Each row is a point on a tangle of strands that fork, close into loops and nearly touch. The rows are in no order.
(in the rows, 128 means zero)
Points whose rows are less than 66.3 apart are linked; no others are.
Sevo: [117 169  95  99 150 117  98 149  87 144 117  61 172 111 153]
tibus: [129 165 111 178  95  77 131  88 140 155 129 158 146  79 151]
Fuvok: [106 125 125 146 129  76 132 115 127 173  94 177 159 121 132]
lis: [117  98 157 160 124 107 136 137 172 139  93 207 127 147 123]
guk: [119 152 108 176 101  66 128  91 125 175 114 166 155  86 149]
vuf: [145 145 134 182  83  99 149  67 130 131 164 155 107  82 143]
toba: [140 121 135 167  82 111 157  62 114 134 163 163 104 100 133]
Sama: [129 127 134 109 170 178 113 204 173  93 114 104 110 136 123]
Rado: [121  90 160  97 165 139 131 121 137 120  95 169 138 176 121]
gekov: [122 143 115  87 146 134 106 133 120 122 115  89 154 141 126]
Soti: [121 136 131 158 139 114 119 174 178 135 104 150 123 120 122]
Dagep: [138 159 116 164  93 103 135  92 140 132 147 141 128  86 141]
mutat: [137 139 116  95 107 152 128 100 102 107 158  86 118 125 121]
barut: [130 108 138 152  89 120 162  60 109 132 162 171 115 125 129]
tuge: [129 141 121 138  98 115 134  90 130 130 136 140 133 114 131]
mev: [134 174  96  75 132 179 114 136  89  83 154  17 151 122 155]
Didad: [138 130 142 207  76  95 155 105 172 151 141 190 115 100 131]
Vef: [137 104 133  85 131 171 132 138 109  99 151  92  94 161  95]
gat: [116 137 123 141 162 102 107 176 146 155  94 141 142 113 130]
Siku: [126 128 123 106 189 174 104 210 165 104 101  96 124 133 134]
Liti: [135  84 160  77 187 166 115 138 140 109  87 162 127 181 120]
mazo: [113 161 108 108 155 105 103 162  97 162 112  81 166 104 149]
Tovom: [145  82 137 180 102 139 149 163 151 122 152 148  56 152  93]
zozu: [126 169  97 127 115 110 113 107 112 134 134 100 155 102 155]
ditur: [118 179  87  91 151 139 103 157  82 122 120  32 175 116 163]
nam: [155 130 140 223  76 102 156 106 158 144 169 174  85  88 127]
sugu: [108 148 124 124 161  96 104 172 113 170  98 119 155 100 135]
foti: [158 105 127 197  94 132 151 143 148 129 169 143  66 124 106]
sos: [127 180  88  90 134 163 114 143  93  97 140  23 163 111 166]
ragav: [125 134 129 135 132 134 124 164 166 119 119 128 123 129 115]
mon: [142  77 153 154 122 151 141 176 157 111 138 152  61 162  90]
naril: [121 172  96 115 125  96 102  94  79 146 125  95 170 102 157]
Takul: [137 158 102  67 123 183 115 116  77  83 169  26 135 127 139]
tum: [107 142 124 169 119  57 127 125 117 197  97 177 160  88 139]
potov: [140  95 154  80 166 179 117 169 146  92 122 118  96 169 100]
bem: [142 146 109  88 113 167 123 112  91  97 169  56 114 121 128]
Kupe: [139  75 157 126 133 157 138 161 142 108 130 151  71 169  92]
temo: [121 147 110  96 160 143 106 166 135 118 112  82 147 132 134]
fiv: [117 126 127 131 107 112 137  94 132 134 120 153 144 131 126]
vada: [156 115 133 204  85 121 154 126 153 138 170 152  75 110 114]
vive: [123  97 137 115 102 135 162  59  91 126 159 156 121 152 121]
fasaf: [121 137 121 111 202 147  97 211 148 131  91 105 136 122 138]
dutaf: [122 112 146 184  86  92 155 102 161 149 124 206 130 124 127]
diz: [126 140 122  86 125 140 121 106 114 115 127  99 143 142 123]
mena: [128 121 139 119 128 138 125 146 152 113 120 134 119 140 107]
pab: [152 155 135 217  82  90 152  83 154 137 174 158  96  64 147]
Seto: [114  95 143  92 116 138 155  69  93 121 139 149 142 163 120]
meb: [133  91 139  90 122 158 141 111 104 110 144 118 102 165  96]
tuf: [115  83 155  73 144 150 149  81 100 116 128 146 144 181 116]
mok: [118 145 112  92 189 142  96 188 123 126 103  74 152 129 141]
miton: [124 184  98  97 130  89  96  93  38 159 122  74 185  96 171]
linif: [140  95 162  81 177 175 111 158 146  96 106 136 110 173 109]
gur: [109 115 132 134 128  97 137  99 131 151  99 170 157 138 129]
Pila: [122 134 134 177 129 100 121 177 189 146  97 175 127 116 125]
soso: [115  80 154  71 162 140 139  91 114 119 110 154 154 185 121]
veta: [138 102 136  88 146 179 126 164 126  92 145  87  88 160  92]
ralob: [113  94 159 164 107 105 154 118 160 141 109 212 130 148 124]

A piece is all that can be reached along the links. How many separate loops has the piece of each point below (a circle has one, a figure eight two, a Y none), and how many tips (points with one link)?
mena -> loops 0, tips 3
Tovom -> loops 1, tips 3
miton -> loops 0, tips 2

How many points has the smallest loop of links through each point below? Write - if it is on no loop.
Fuvok -> 8
ralob -> -
bem -> -

A tip is a point with one link. Name the tips that can be reached along the links from each point below, in the order of the rows.
Vef -> lis, Kupe, meb
naril -> zozu, miton
mev -> Sama, mena, Pila

Name the points in between on the shortest way along the links from the first point to the second, in order.
Rado, veta -> Liti linif potov
gat, mev -> sugu mazo Sevo ditur sos
Siku, gekov -> fasaf mok temo
sos, bem -> mev Takul
temo, mutat -> gekov diz
